A landscape with many peaks, sampled at points; each row gives a point and its height.
A climber steps from a point to whichever of its 2 nearest points has the largest rise for the distance, and stops where none of them is higher. Distance is the straight distance between rows; heights are no part of it.
Nov (h 564): [ -1  10  -1   1  17  12 -12   7 -10  -3   8   1  -9 -15   7 -15   8 -18
 -14   2  16]
rodit (h 225): [ 11   1  10  20  -6  -9  32   2  15   0  -9  23   0 -11   2  -9 -11 -26
  -7 -29  -3]
pekit (h 272): [-10 -12 -25  -4  17 -18   0 -16 -12  -2 -10 -19 -12  -3  -3  16  27  20
  -3  22   9]
Ziruv (h 418): [-20  -8 -18 -27 -20 -18 -12 -17 -10   2  -3 -24  20  -2 -12  32  10  16
  -4   9   5]
Dadi (h 671): [ -7  -6  -1   1  -4 -20  34 -11 -12  -1  -1   0   1 -23   0  12  -9 -12
  -6  -2  -3]
rer (h 575): [ -3   6   8  24  14   1  -8 -14  -3   4   4   1 -15   8  -1   3  -8   7
  16  23  -3]
mal (h 388): [ 12  -4  16 -28 -19   4  14  10  11  -3   6  11   4   9  17 -18  16   3
   1  19   8]
zivi (h 360): [ -5  23 -11  10  15  26 -22  -1   4  -3  -8  -4 -13  -7   0  -9   0  -6
 -12   1  17]
perem (h 663): [ -5  13   6  19   9   5 -35  -2  -5   1  10 -10   2   9 -13   4 -19   3
  18   3 -16]
Lomat (h 452): [  4   8  18   7  -9  -2   9  -4  18   3   4   1 -10   0   0   3 -10  -8
   9   7 -10]
nug (h 554): [  3   2   9  28  17  13 -12 -19  -8  10   9   8 -12  24  10  -5 -17   2
  24  20  -3]
roku (h 606): [-12   7  -9   8 -24 -18   5   5  -8  -9 -17   0  -6 -16 -20  23 -24  -7
  -7 -24 -21]
Las (h 626): [  5  -1  10  -8   3  -3   9  11 -15  -3  17  -1   5 -18   7 -13  -3 -27
  -5  -4   1]
nor (h 583): [ -3   3  14  -4  -2  14 -22   1   6  15  18  18   5  29   7  -1  -2  15
  21  12 -10]
Karo (h 180): [ -6 -16  -8  -4   7 -22  11 -14 -35  -3  12 -15  14 -23  -3   9  -3 -16
  -9   1   2]
fezu (h 376): [-19   6   8   0   0  -4 -38  -1  -6   0  26   5  -1   6   4  16  -2   4
  17  18  -8]
rap (h 718): [ -6 -17   2  -7  -2 -19  -9  -3 -24  -1  18 -22  14  -3 -10  15  -6   4
  13   9 -19]
Mam (h 145): [-10   4  -4 -26 -15   9 -10  17  13   1   0 -12   8  -3  -8   9  11  14
  -3  -5  -7]
Kopi (h 500): [  4  -6  -6   1  19   1  18   5 -11   2  -5  -9  -6 -11  -3 -12  12   3
  -5   5   4]
rokiv (h 438): [ 10   5   2  26   8   2  27  -7  20   5 -23   4  -9  -1 -11 -12  -6   0
   0 -14  -2]
Ragi (h 471): [ 11 -20   6 -26 -17  -9   4  11   2   2   9 -22  26   9 -13   3   2  10
   8 -10 -22]
tep (h 692): [  2 -17   3  -1   4 -15  43 -12  -7   2   0   0  -1 -15   4  -2  -1  -5
  -2   5   3]
zodup (h 189): [ 17   9  -3  21  -7   1  29  13  16   4 -30  21  -6  -3  -1   0  -4  -4
  -7 -44   2]
kogig (h 328): [  3  17  -1  16   6  29 -14 -19  15   0 -10   2 -17   8  11  -3 -14  -2
  -9  23  15]
sokat (h 745): [  3 -12 -13 -25 -28  -3  23   4 -25   6  -9 -19  16  -6  -4  17  -7  -3
 -12 -38   5]
Bosuk (h 484): [  5  -3   1   1  26  11 -26  11 -15   2  16 -11   1   7   1 -16  12   2
   5   8   6]
Nufa (h 304): [  1  15   0  22   9  21   7 -18   8   2 -13  11 -23  -1  11  -9  -7 -10
 -18  21  19]
dubi (h 11): [ 19  18  -1  -4  -4  21   1  15  14  -3 -18  -3   0   5  -1 -26   3  -7
  -2 -19  10]
zarev (h 445): [ -6  24   2  25   7   4 -11 -13   5  -2  -5   1 -11  -9 -10   2 -20 -11
   0   7  -1]
Nukog (h 243): [-23  20 -25  16   0 -19  -5   5 -23 -10 -15  19  -9 -27  -5  20  -6 -12
 -18  -9  10]
sike (h 1): [ 15   7  -2 -19 -10   8  15  26   0  -5 -12  -4   3  -4   2 -23  11  -7
  -3 -23   6]
zele (h 694): [  6 -21   3  -3 -15 -23  50 -12  10   4 -15  -6   4  -9  -1   9  -6   0
   2 -23  -7]
seku (h 38): [ -3  22 -10   8   5  16 -11  17  -7  -2  -9  -5  -3 -14 -15  -6  -9 -11
 -13 -27   0]
Sud (h 207): [  5  15  -7  30  -4   1  28  11   1   1 -13  32  -2 -10  -3   7 -11 -10
 -16 -37   1]
zamef (h 677): [-11  -6   1 -15  -7 -13   1 -11  -7  -1  14  -5  -2 -11  10  19   7  -3
   1  23   1]
limob (h 215): [ -5 -13 -16 -19  11  -8  -8   2 -19  -2  10 -21   5 -11   1   6  21   2
  -7   3   6]
Nuka (h 656): [  0  -8   1   5 -13 -17  22   2   6  -1 -13  -9   0 -11 -16  10 -12  -6
   0 -24 -21]
piv (h 24): [  9  20 -10   7   8  23  -6  14   5   1 -19 -10  -1  -2 -13 -16  -4  -2
  -6 -25   3]
Lani (h 309): [  0  -8  -9  33  -2 -15  29   9  -6  -4  -8  19  13  -9 -19   1 -13  -8
 -14 -43 -18]
feg (h 347): [  8  -5  -9 -22  -4   1  33  11 -17  -1  -4   0   4 -17  13  -8  10 -10
 -11 -12  16]
bif (h 291): [-11  -5 -10  -4  10  -8 -10  -6  -5   0   1 -10 -10  -1   0  13  18  17
   4  24   1]
val (h 630): [  8   1   7 -13 -17   3  19   5  29   4 -13  -3  -4   7  -1   1  11  10
   6   2  -8]
vokom (h 478): [ -4 -11  18  -8 -10  -7  12 -12   4   7  18  10  -8   7  17  12   3   5
  12  33  -3]
Buz (h 282): [  0  10  -2  35  21  10  13 -21   3   3 -16   9 -18  -1  -3  -9  -6   1
 -11  20  11]
Zup (h 432): [-11 -11  -7 -18 -18 -18   6 -14  -7   2   0 -23  15  -3 -11  27   1  14
   4  11 -10]
vima (h 576): [-10  10  -3   6 -15  -8  -8   8   2  -7 -11 -14  -5 -10 -24  13 -15  -2
  -1 -16 -23]
diged (h 514): [ -4   2   0  12  20  -1  -5  -8  -9  -1   5   1 -18  -9   5  -3   7  -6
  -4  21   8]
Vip (h 655): [-15 -11 -15  -5   3 -31 -29  -5 -32 -10   7 -25  10  -9 -13  19  -4   0
   4  11  -8]
foru (h 231): [-12 -10 -29 -27   7  -6 -11  -4  -9  -5   2 -19   0  -8   5  14  32  10
 -14   4  17]
zel (h 437): [ 16   2  20   6  -3   5  22  -5  14   0  -2  13 -11   4  14 -22  -4 -15
   1  12   9]
sope (h 490): [ 23 -17  19  -8  -6 -15  16  11   3  -4   6 -10  16   6  -4 -20  -2  -9
  16 -13 -14]
Difad (h 739): [ -6 -18   3 -12   0 -11 -14   2 -17   7  21 -10  19  15  -8  16   2  22
  23   9 -23]
gano (h 695): [-10 -14  -4   2  -4 -27  -9  -4 -25  -7   3 -25   9  -7 -24  17 -15   4
   9   6 -23]
puvur (h 654): [ 29  -2   8  14  21   9  13   4  -5  -4  -9  -3   5  15  -2 -46   2   1
   7   1  10]
gok (h 104): [ 11  22   3   8 -13  18  -6  -1  32   2 -17  -5  -4   5  -6  -2 -14  -9
   2 -18  -5]
Pobob (h 693): [-10   6   2   6   2   0 -30   7  -2   0   7 -15   2   7 -17  10  -5  15
  15   6 -18]
kefud (h 688): [ -7   3   4 -15   6  21 -38  10   9   5  13  10  10  18  -2  -3  12  27
   3   8   2]
Bazaz (h 329): [  8   0 -12  -4   7   3  34  15 -14   2 -14   6  -2 -14   2 -11   8  -2
 -12 -20  12]
Bod (h 117): [ 10   6  -7   5  -7   4  22  12  20   5 -32  -6  -9   1 -14   0   3  10
   3 -30  -8]
gofu (h 302): [-16  -5 -15 -18 -10 -20  -3 -16 -24  -4   7 -15   6 -19   4  24   5 -14
 -10   6  12]
kog (h 713): [ 11 -23   5 -14 -10 -16  51 -10   2   3  -5  -9   8  -6   8  -5   0  -1
   4  -6   5]
Gunes (h 635): [-20   0  -2  -5  12  20 -54  -6  12  -1  15  25  -5  25  12   6  13  21
  -5  14  17]
Kidus (h 519): [ 16  -9  19  21  15  -7  20  -6   3   2   6   2  -1   2  -1 -22 -11  -7
  11   1  -5]
pavu (h 766): [  6 -12 -10 -22 -31  -4  21  12  -6   2 -12 -15  10  -4  -8  16  -8  -2
  -7 -41 -11]
Vini (h 200): [-23  11 -26   5   8 -27 -21   0 -24 -15  -2   7  -9 -30   0  16   2 -22
 -19  -4  14]
Zufof (h 709): [ 17   9  -3  24  31  16 -10   2  -8   3  -4 -14   5   5 -16 -24  -9   1
   2  -7  -2]
Gapez (h 597): [  0   5   7 -11   6   8 -13  14  -9  -4  18  -6   1 -11   6 -12   6 -17
  -4   3   6]
zum (h 252): [ -3  -4   0 -12 -29 -15  28  -2  -8  -1  -1   2   2 -20   5  23 -18 -21
 -10 -25  -4]
natap (h 131): [ 10  27  -4  10   1  30  -8  -9  17  -4 -12   4  -5  -2   8 -12 -20 -16
 -10  -4  13]
pov (h 285): [ -7   9 -10  45  10  -6  19   1  -5  -3  -7  17  12 -10 -24  -6 -14 -12
 -12 -25 -13]
nipa (h 256): [-13  21 -18  44  11   0  17   2 -12  -3  -9  28   6 -14 -13   2  -7 -10
 -19 -17   2]
gefiv (h 195): [ 29   9  14  15   0   8   2  -3  17  -5  -7   6  10   4   2 -27 -17 -29
   4 -17   1]
vod (h 594): [ -9   1  -9  16  24 -16   2  -9 -25  -5  10   8  -4 -25  -1   0   5 -21
 -15  11   7]
gugi (h 637): [ 32  -3  15  14  10  13   6  -4   5  -3  -8   0   3  30   5 -37  -4   5
  18   4   6]
nek (h 702): [ -6  -7   2 -24 -19  -9  14  -5  -8   0  12 -11   9 -15   6  15   0 -11
  -3   3   0]
fozud (h 159): [-21  11 -27   9  13 -34 -23  -7 -14 -15 -11   2 -16 -21  -2  15   5 -12
 -11  14  14]
Meti (h 442): [ -6   8  -4  -4   7  22 -15   2   5  -2  -2   3 -21  -2  16 -12  18  -5
 -18  15  24]
tuzop (h 391): [ -7  19  -1   0   3  28 -32   3  14  -3   2  -6  -5   4  -1  -5  -1   3
  -3   7  11]
zoma (h 429): [  6 -21  11   5   8 -20  20  -3 -14   0  11 -16  10  -7 -10  -3 -12  -3
   9  -2 -17]
vola (h 596): [  6  15  21  -9 -24  12   3   0  30   1   4  12  -8   5  15  -5  -5 -13
   2  10   2]
Dak (h 616): [ -5  17  11   0  -1  22 -41   1   8   1  20   3   8  16   3   0 -14   2
  13   5  -3]
kan (h 720): [ -5  -5   3  -1   7   0 -24   8  -8   9  14 -10  10  20 -13   7   2  26
  25   6 -24]
gude (h 400): [ 10   3   9 -19  -9  17   0  12  16   0  -3   8   0  17  10 -21  18  13
  -3  18  11]
mafa (h 414): [ -3  16   5  -4  -7  13 -14   9  12   0   4  -6  -2  -1  -3  -2  -2  -3
   1   1  -3]
sodi (h 191): [  2 -16  -1 -14  11 -11   7   1 -31  -2  20 -16  13 -18   2  -3   3 -16
  -6   2   2]
Des (h 474): [ 19 -11  15  20   4  -5  20  -6  29   4 -17  -6  -6  12  -8 -13  -4   8
  18  -6 -11]
goki (h 412): [ -2  -3   8   9  11 -12   3  -1 -15  -1  12  -8   0 -13  -8   2  -8 -10
   5   7 -12]
rabo (h 477): [-25   7 -13 -14 -13  -9 -14  -5   9  -5  -7  -5 -10 -11  -1  27  13  14
  -2  20   3]
Gerob (h 250): [-13  -4 -32 -12  11  -7  -1  -4  -8  -3 -15 -16 -13 -12  -1  16  28  17
 -12   6  14]
mem (h 541): [ 14 -17   4  -8  18   7  -2  13 -15   7   8  -6   7  24   1 -23  20  23
  17  14   0]
gabez (h 631): [ -2  -4  -8  13 -23 -19  22   4  -6  -4 -16   7  -2 -13 -15  24 -22  -6
 -10 -39 -18]
kene (h 548): [  9  -4   3   5  16  30 -26  -5 -16   7  11  14   3  40  23 -27  -2   3
  15  15  12]
Vez (h 741): [ -3  -9  -5 -23 -33 -10  23  -4   5   3 -10 -19  10  -4  -9  25  -3   6
  -1 -17 -12]
tuf (h 520): [  1   6 -10  -2  16  11  11   9 -14   0  -4   9 -14 -17  11 -17  16 -15
 -21  -1  23]
pezo (h 657): [ -9 -14   4 -18  -3 -13 -10  -7 -13   4  25  -3   9   1   8  19   9   8
  10  23  -5]
kika (h 421): [ -1  15   9  30   8  -5  -4  -8   1  -3   2   1  -1 -10 -15  -1 -24 -17
   2  -2 -13]
Fik (h 319): [-16 -13  -5 -23  -5 -15 -30  -1 -22  -8  26 -19  16 -10  -2  18   4  -6
  -2   5  -4]
noti (h 504): [-19  13   0  -2 -11   4 -10  -7  19   0  -5   4 -20  -3   5  18   8   9
  -2  27   4]
sule (h 107): [ 18   7   6   5  -9   8   8   6  30   3 -22  -7  -3   7  -9  -9  -1  -2
   7 -21  -8]
Tapal (h 645): [-11   6 -13  10  23 -11 -16   1 -23  -8   6  -4  -7 -23  -4   0   8 -16
 -12   1   6]
dofim (h 382): [-21  -6 -13 -25   1 -13 -33  -7   4 -11  19   1   0  -3   9  23  24  11
  -9  17  11]
kizo (h 417): [  2   4   1 -11   4  27 -19   9   8  -1   3   3  -6  11  12 -18  18   6
  -9  17  20]
nuna (h 530): [ -3  -9   3  -7  15  23 -37   3 -13  10  20  25   4  39  22 -20  15   9
   8  14  11]
Zuso (h 358): [-28   3 -15 -24  -6  -5 -27  -3   8 -16  12   2 -11 -14  14  21  23  -4
 -17   9  21]
vemi (h 556): [-24   5 -17   1   7 -18 -46   2  -2 -10  -3 -12  -4   3 -14  20  10  22
  10  17  -2]
Keli (h 698): [ -3 -13 -16 -30 -12  -2  22  -8  -7   8  -8 -22  13  -5   0  14  19  14
  -5   2  11]
tob (h 551): [  0  12  -2   6  -5   5  -8  11  13   0 -15 -19  -3   1 -23   3  -7   6
   4 -19 -19]
luze (h 138): [  1   5  -2 -26 -24   7  -2  24  20   1 -10 -11  11   2 -11   4   7  11
  -2 -21 -14]
tuvi (h 306): [-20  12   1 -13 -15  -2  -4  -5   7  -6   6   8 -18 -20  16  18   6 -12
  -9  19  10]
nez (h 535): [ 13  -5  18  22  18   5   7  -9  -5   7  10   5  -7  14   6 -18 -13  -3
  17  15  -1]
lozo (h 74): [ -2  30  -5  22  -6  11   1   5   6  -1 -13  16  -6 -13  -6   5 -22 -20
 -13 -31  -1]
gira (h 769): [ -7  -3  10 -21   5  20 -32   3  12  16   4  36   8  30   5  -4  11  39
  -3  14   4]
kubaz (h 705): [ -7  11  -8  22  24  -4 -14   0 -17  -4   0  -6  -5 -14 -15  -4  -3  -7
  -6   4  -3]
zagud (h 283): [ 16 -24  -7   7 -18 -19  41   9  -8   1 -19  11  13  -7  -3  14 -12   0
 -12 -56  -4]
Ralup (h 460): [  2  -8   1   3  22  -3 -14   7 -21   2  15 -16   3   1  -8  -4   6   7
  11   8 -10]
pemol (h 323): [  5 -14  -1  16  -4 -17  35   6  -5  -2  -6  11  11 -13 -10  -3 -12 -15
  -8 -37 -13]
niza (h 458): [ 21   1   8  21   6  10  21 -12  25   4 -23  -1 -12  16  -1 -19  -6   8
   5   4   3]
Tezig (h 497): [ 12 -22  18   4  -1 -12  34  -9  17   5   1  -2  -8  12   6  -8   1  13
  18  16  -7]
kunib (h 296): [ 11 -11 -13   8  -6 -11  48  12 -18   3 -14  17  12 -10   2  12  -6   7
 -15 -43   6]
sapim (h 475): [  6  21  -3  26  12  15 -12 -14  12   2 -13  -8  -6   5 -11  -2 -18   4
   5   5  -3]
nali (h 715): [ -1  -6  -9 -24 -16   0   8  15 -21  -2   3 -16  11 -16  -3   6  -5 -13
 -13 -27  -3]
kibom (h 171): [  8  20  -8  13   1  14  18  11   6   3 -21  11  -9  -7  -3  -8  -4  -6
 -10 -28   7]
lepi (h 700): [  2 -16 -13 -11  -3  -8  45  -9  -4   6 -18 -15  -2  -7  -1   7  11  16
  -1  -2   7]
ropo (h 210): [ 19  10   8  26   1   4  18  -1  15  -1 -10  19   7  -5  -2 -19 -17 -32
  -7 -28   0]
bagiz (h 661): [ 13 -13   3 -35 -20  -2  30   6  13   1  -6  -6  13   7   6  -5  19  13
   3   5   2]
dis (h 577): [ 10   8  22   2 -13  19  -1  -9  21   2   5  16 -11  19  24 -12 -10  -9
   3  25   9]
tigab (h 676): [  5 -13  -9 -35 -15   3  34   1   2   6  -9  -8   6  -1  11   1  21  11
  -5   6  14]
Sidil (h 813): [ -3  -5   3 -21  -7   3   0   4  15   9   2   0   6   9  -2  10  16  31
   4  18  -8]
zofab (h 679): [ 28   1   8  20  23  10   0   4  -3   0  -2  -9  10  11 -10 -34 -11  -4
  11 -10  -3]
Pizam (h 572): [ -4  -4   1   6  16  19 -27  -5  -2   4  10   9 -17  24  19  -6  15   7
  -4  28  17]
Guliz (h 443): [-24  17 -12   3  -3  -8 -26   0   2  -9  -6  -6 -14 -14  -7  17   2   1
  -1  12   4]
gis (h 571): [  7  -5  15 -12  -3   7 -10  10   9  11  14   8  11  25   0  -6   4  19
  19   9 -13]
napog (h 115): [ 12  23   5   2 -12  28 -13  -5  32  -1  -9   0  -2  10   6  -6 -15  -9
   1  -2   5]
Pofez (h 407): [-23  16  -9   6   4  -5 -39  -7   7 -11   3   1 -20  -9   4  14   7  -3
  -3  20  15]
mot (h 166): [ 17   6  27 -23 -20   8 -16  12  20   1  14  23  19  25  11 -18   2   4
  12   4  -4]
Gik (h 126): [-17   1 -34  10  18 -33  -1 -14 -20 -10 -16   0 -14 -19  -3  17  13  -1
 -12  14  16]
lunu (h 555): [ -4   2  15   7  -2  22 -12 -13  10   6   6  17 -17  24  28  -1   0   0
  -3  37  13]
Bos (h 728): [-16  -1  13 -22  -5   3 -32   3   5  13  25  27  13  15   4  15   3  22
  10  11 -11]
Vemub (h 595): [ -6   9   7  -1   0  27 -37  -7   6  10  17  20   7  31  13  -2 -10  11
  17  11   0]
defa (h 567): [ 10   0  -7  11  17  40 -29 -14  -5   0   0   7  -2  36  26 -16 -12   6
   2  22  16]
faf (h 600): [ -4  -9   9   9  12   3  -6  -7  -7  10  12   6 -13  18   9   1   7  14
  16  28  -2]
nid (h 614): [ 11   4  18 -14 -26   6  15   2  37   3  -5  12  -5  12   9  -5   6   2
   6   9  -2]
Fanak (h 552): [ -6   6   0  27  22  -8  12 -11 -12  -1   2  11  -9 -17  -4  -5  -3 -11
  -9  14   3]
Gos (h 337): [-21  -1  -1 -13  -1 -16 -43   3 -15 -15  28  -7   3 -12   3  17   2 -13
   0  10   0]
keta (h 422): [ 11 -11   3  22   2 -12  41  -4  23   4 -26   7  -7  -5  -9  -8  -2   3
   3 -23  -5]
nimeb (h 653): [  8 -14  12   4   8 -15  29   3 -16  -3  15   2  13 -18  -1 -14 -10 -23
  -5  -8  -6]
boru (h 160): [  1   4  22 -29 -14   8 -24  17  13   4  25  19  23  13   6  -5   1  10
   7   4  -8]
Tirep (h 498): [ 17  13   2  28  10  13 -13 -13  17   2 -11 -13   3  13 -14  -4 -26   0
  14  -8 -13]
Tus (h 331): [-17   3  -6   0  15   3 -46  -2   0  -6  18   0  -8   8   5   7  16  10
   1  15   9]
suz (h 128): [  5   7 -10 -16 -19   6  15  23  12   1 -21  -8  -2  -4  -5   5   6   8
  -1 -31  -6]
Met (h 480): [ 19 -16  18 -23 -17 -10   8  14   9  -1  10 -10  22  11  -2  -9   3  -1
  15  -9 -18]
miz (h 795): [  6 -16   8 -15  -5  -3  15   1   9   8   5  -6   7  15   0   2  13  25
  15  17 -11]
separ (h 483): [  8  12  -3   4   8  20  16   4  -1   0 -14  13 -17  -3  14 -26   8 -13
 -20   5  25]
gurik (h 557): [ 10  -8   4 -19   3   6  -6  18  -2   4  10  -8  14  14  -3 -13  15  19
  10   8  -6]
pof (h 710): [-13  -4   5 -17   6   5 -38   7  -2   6  24   9  11  14   1   9  13  21
   8  11  -5]
pib (h 601): [-12  -1  -2   3  13  24 -43 -12   8   0   9  17 -16  31  24   0  14  10
 -14  24  23]
zav (h 481): [ -9   6  -3   8  17   5 -21 -10  -3  -5   7   4 -23  -4  14  -1  13 -10
 -13  22  19]
Lobap (h 503): [ 21 -14  17  11   8 -12  20   6   4  -3   0  -3  10  -1  -8 -24  -8 -14
   9 -17 -11]
naz (h 398): [ -4   0   6  16   3 -18   4   0 -12  -6   6  -6   4 -16 -18   2 -19 -14
  -1  -7 -22]
lomom (h 467): [ -6   4  19  -1 -12   0  -2  -6  14   5  15  10 -10   5  11  10  -4   0
  12  26  -6]
Rom (h 154): [ -7   2  11 -33 -17   7 -21  18  16   1  18   3  20   1  -2   6   6  10
  -3   1  -7]
fim (h 267): [-12   4 -12 -10 -16 -10  17   2 -18  -2  -5  -1  -2 -23   3  23  -7 -10
 -12 -16   2]
Dav (h 525): [ 11   9   3  24   7   3  -2   2  12   0 -14 -12   2   2 -24  -8 -16  -5
   4 -23 -17]
Rago (h 454): [  4 -11   0  17  16 -13  32   1  -6   1  -5  -3   4 -11 -15 -11  -4   0
  -2 -12  -9]
favir (h 703): [  4  -9 -10  -9   5  -4  16  13 -26   0   0 -14  11 -17  -9  -6   0 -10
 -11 -22  -4]
zet (h 623): [-14 -15   1  -6   5  -5 -12 -11  -8  13  17  18  -5  23  13  13  15  25
  17  30  -7]
Fuf (h 721): [ -1 -13 -12 -20 -21  -9  38  -9  -3   7 -17 -21   8  -5  -5  19   4  12
  -1 -14   2]
fis (h 327): [-21   3 -17 -15  -2 -16 -15  -7 -11 -12   6  -4 -11 -23  11  21  12 -14
 -12   9  16]
Gizu (h 723): [  2  -8   3 -20 -22  -9  23   0   7   1   0 -12   6  -7  -1  13  -1  -2
   3  -6 -11]
lala (h 624): [ 33  -3  14   9   2  15  -6  -9   5  -3  -3   9  10  43  15 -34 -10   4
  27   3   2]
Vemem (h 446): [ -3 -20  -2  -7 -15 -22  17 -12  -6   1  -4 -29  14   0 -21  20 -10  13
   9  -4 -22]
lepa (h 308): [-12   1  -5 -11   5   6 -22   5   5   0   8  -5  -5   2   1   8  19  16
   0  16   4]
Mik (h 459): [  6 -16   8  -3  -4 -14   8   5   3   2   3 -24  10   6 -18   8  -4  13
  15  -5 -26]
gev (h 349): [ 19 -17   6  -5  -7 -17  41  10  -3  -6  -8   6  13 -11   2 -20  -1 -19
  -2 -32  -1]
Sutip (h 312): [  4   1 -11   6  -1  -3  33  14 -10   2 -16   9   0 -15  -4   5  -3   0
 -12 -32   0]
pes (h 435): [  0  11   7  -2 -11   2  12   5  13   0  -4   1 -10 -11   1   0  -4 -12
  -1  -5  -4]
Gati (h 488): [  7 -22  21  -5  -5  -8  28  -8   6   8  11   8  -5  16  17  -4   4  11
  18  28  -5]
som (h 634): [  4  18  13   7  -5  17 -33   1  14   1  13  -8   8  14  -6   0 -23  -5
  15  -5 -13]
Kunov (h 151): [ 11  20  -4  21  12  19   9  -4   6   1 -12  10  -1  -5  -2 -20 -12 -17
 -12 -13  10]
puvuf (h 90): [  6  28  -3  20  -9  14   0  -5  25   1 -22   7  -9  -5  -7   5 -22 -16
  -5 -27  -3]
duv (h 371): [-17  22  -1  11   0  13 -36 -15  14  -5   1   5 -17   3   6  11  -6   1
   0  25  12]
Biriv (h 642): [-16 -13   1 -19  -4 -17 -18 -14  -8   8  21  10   9  12   7  28  10  23
  14  27  -9]
togip (h 507): [ 12 -15  13   9   7   2  28  -6   9   5  -8   0 -16  16   6 -17   6  15
   9  23   2]
viled (h 183): [ 27   9  19   2  -7  11 -13   8  16  -3   3  -4  13  12   0 -23 -13 -18
  12 -14  -6]
Fip (h 761): [  0   8  -6  25  30   8 -12  -5 -11   2  -5 -10  -8   0 -12 -11   0   5
   0   9   0]
kof (h 678): [ 12 -25  10   3 -14 -24  34  -2  15   1 -13  -7   6  -8  -7   3  -7  -9
   6 -30 -17]
givi (h 440): [  6 -27   4  12  11 -25  36  -7 -10   0   1 -12  12 -10 -15  -8 -12   2
   3 -15 -16]
vime (h 305): [-19 -11 -10 -23 -13 -25 -20 -17 -20  -6  16 -19  14 -11   2  28   4  -7
  -3  12   6]
livus (h 284): [-23  26 -19  11   0   0 -17   6  -9  -9 -14  10 -19 -24  -2  13  -2 -10
 -16 -10  15]
loba (h 532): [-12  10   6   6  -5  16 -10 -13  18   2  -4  10 -26  10  16   6   7   5
  -9  35  14]
rif (h 403): [-19  -9 -20 -29  -8 -17 -19 -15  -3  -3   6 -14  13  -3   1  30  22  19
  -7  15  10]
Liro (h 524): [ 13 -10   8  13  14  16  16  -5   3   7 -15   1 -18  25   9 -24   9  16
  -3  29  13]
bal (h 173): [ 18   5  22 -11 -17   5  -5  12  24   0   6   4  10  16   3 -14   0  -4
  13  -2  -9]
Sivi (h 608): [ 23   2   6  17  12  25 -11 -16   3   4   0   5   4  35  15 -18 -23   1
  21  10   1]
falod (h 485): [ 21 -15  25  11  -5  -9  19  -7  29   4  -6   3  -5  19   5 -14  -2   5
  24   2  -8]
derif (h 202): [  4 -16  -5 -23  14  -5  -9   8 -26  -3  24 -16  12  -8   8  -7  19  -8
  -4   7   8]
vebas (h 473): [ -1  -9 -11  10  19 -10  33  -1 -21   1  -4   0   5 -20  -8  -5   4  -3
 -10  -7   1]
vav (h 644): [-11  -6  -8  11 -16 -27  34 -11 -18  -3  -8   7   6 -22  -9  22 -20 -10
 -10 -18  -8]
bafi (h 604): [-22  -2 -21   0  10 -31 -45   1 -15 -14   4 -17   0  -5 -11  18   5   6
   7  14   0]
vogo (h 394): [ -7   4  10   6   7  -6 -21  -1 -13  -2  22  -4  -4  -5   1   5  -7  -8
  11  14  -8]
buv (h 274): [ 12 -20  -3  15 -14 -17  30   9   8   1 -26   7   4  -6 -13   9  -8  -2
  -4 -54 -16]
sikab (h 356): [-22   3  -1  -5   6 -11 -53   3  -6 -12  26   2  -2   0   4  17   6  -2
   7  14   3]
Verag (h 363): [ 12  -8   5 -17 -12  -7  31  11  -2  -2  -1  -3   7 -11   6 -10   2 -14
  -1 -15   0]
kas (h 646): [ 15 -12   3 -18 -16  -6  32   8  20   2 -14  -9   6   5  -1  -7  12   9
   9 -10  -8]
deg (h 664): [-11   8  -1  -6   9  31 -51   2  15   1  10  12   6  22   3   0   5  23
   0   9  14]
Sazuv (h 523): [  9 -16   0  -3  20   1   9   5 -14   4   5 -10  -3   5   4 -15  17  12
   5  18   3]
sirov (h 457): [  8  13   8  -1  -5  20   8   0  13   0  -7   9 -16   3  15 -19   3 -11
 -10  13  17]
Nulur (h 348): [ -4  16   1  11   1  29 -30 -19  16   1   0   6 -13  18  14   5 -13   6
   2  26  11]
vogu (h 330): [-24  15  -6 -13  -7   8 -22   3   9 -11   7   7 -18 -19  14  11  12 -13
 -14   6  19]
paf (h 747): [-16  -3   9 -18   6  15 -40   0   2  18  18  39  10  28   7   2   5  26
   9   8  -3]
pitis (h 375): [ 10  -6  10 -26 -15  -3  29   7   1  -3   5   3   3  -7  17 -13   9 -13
  -1   5   7]
Gezof (h 544): [  4  -8   2   3  12  17  -6   0   0   7  -4   1 -15  24  12 -14  19  18
  -1  29  12]
tig (h 790): [  0  -3   8 -25  -2  11 -16   8  18  14   2  20  11  23  -2   0  15  41
   2  15  -5]
telag (h 229): [ -9  19 -16  36  -3  -2  19  14 -17  -4  -5  34   7 -14  -8  14 -12  -9
 -21 -32   0]
bipa (h 674): [ 10 -13   3   3   8 -11  22  12 -21  -5   8  -4  18 -14 -12 -17 -10 -20
  -7 -24 -12]
dakat (h 102): [-11  -3 -17  12  19 -20   9 -10 -20  -4  -9  -6  -9 -20  -8   9   9   2
  -7  13   4]
Nune (h 324): [-18  29 -16  12   8  15 -27   2   0  -8 -12   0 -16 -16  -4   3  -3  -9
 -13  -9  17]
tinab (h 335): [ 15 -26   3  16  -7 -22  39   9   2  -3 -13  17  18 -10  -3 -11  -6 -16
  -6 -48  -8]
Sog (h 286): [-20   7 -10 -19 -22  -8   7  -5  -2  -3  -2  -2  -8 -21   8  27   2  -6
  -8   4   6]
Kiv (h 239): [  6  -2   8   0 -22 -13  35   5   8   0  -7  16  -3 -17   8   9 -12 -23
  -6 -31  -5]
Pazeg (h 587): [ 16   9  -5  15  19  35 -24 -17  -1  -2   1   0   0  20  17 -13 -23  -1
   5  16  10]
vuva (h 508): [ -1  -6   4 -11  15  15 -33  11  -8   4  25   7   2  16  12 -13  17   6
   5  13  10]
falut (h 56): [ -5  24  -9  24   0   9  -6  14 -11  -4  -8  11   3 -14 -17  -2 -20 -20
 -19 -36  -7]

For each start below, name the point where the climber stops.
pemol -> Fip
separ -> pavu
foru -> goki
Met -> Vez
gurik -> Difad
kogig -> Vez
kunib -> Fip
zivi -> Sidil
lozo -> Fip
sapim -> kog
niza -> Sidil
keta -> Sidil
boru -> Vez
vogu -> Vez
Bosuk -> Fip
Gunes -> Sidil

For each start below, name every point that the climber comes to, in order.
suz -> luze, Mam, Rom, boru, mot, bal, viled, gefiv, ropo, rodit, Kiv, zum, fim, Sog, tuvi, vogu, Zuso, dofim, rif, Ziruv, Zup, Vemem, Mik, Ragi, Met, sope, Lobap, Kidus, nez, nug, rer, faf, zet, Biriv, pezo, zamef, nek, Gizu, Vez
sirov -> separ, tuf, Nov, Gapez, Las, nimeb, bipa, favir, nali, sokat, pavu
naz -> kika, zarev, sapim, Tirep, Dav, tob, vima, roku, gabez, Nuka, kof, zele, kog
Lani -> pemol, tinab, gev, Verag, pitis, mal, gude, kizo, Meti, zav, diged, Fanak, vod, Tapal, kubaz, Fip
sodi -> derif, limob, foru, Gerob, pekit, bif, lepa, Tus, sikab, fezu, vogo, goki
zagud -> kunib, Sutip, Bazaz, feg, Verag, pitis, mal, gude, kizo, Meti, zav, diged, Fanak, vod, Tapal, kubaz, Fip
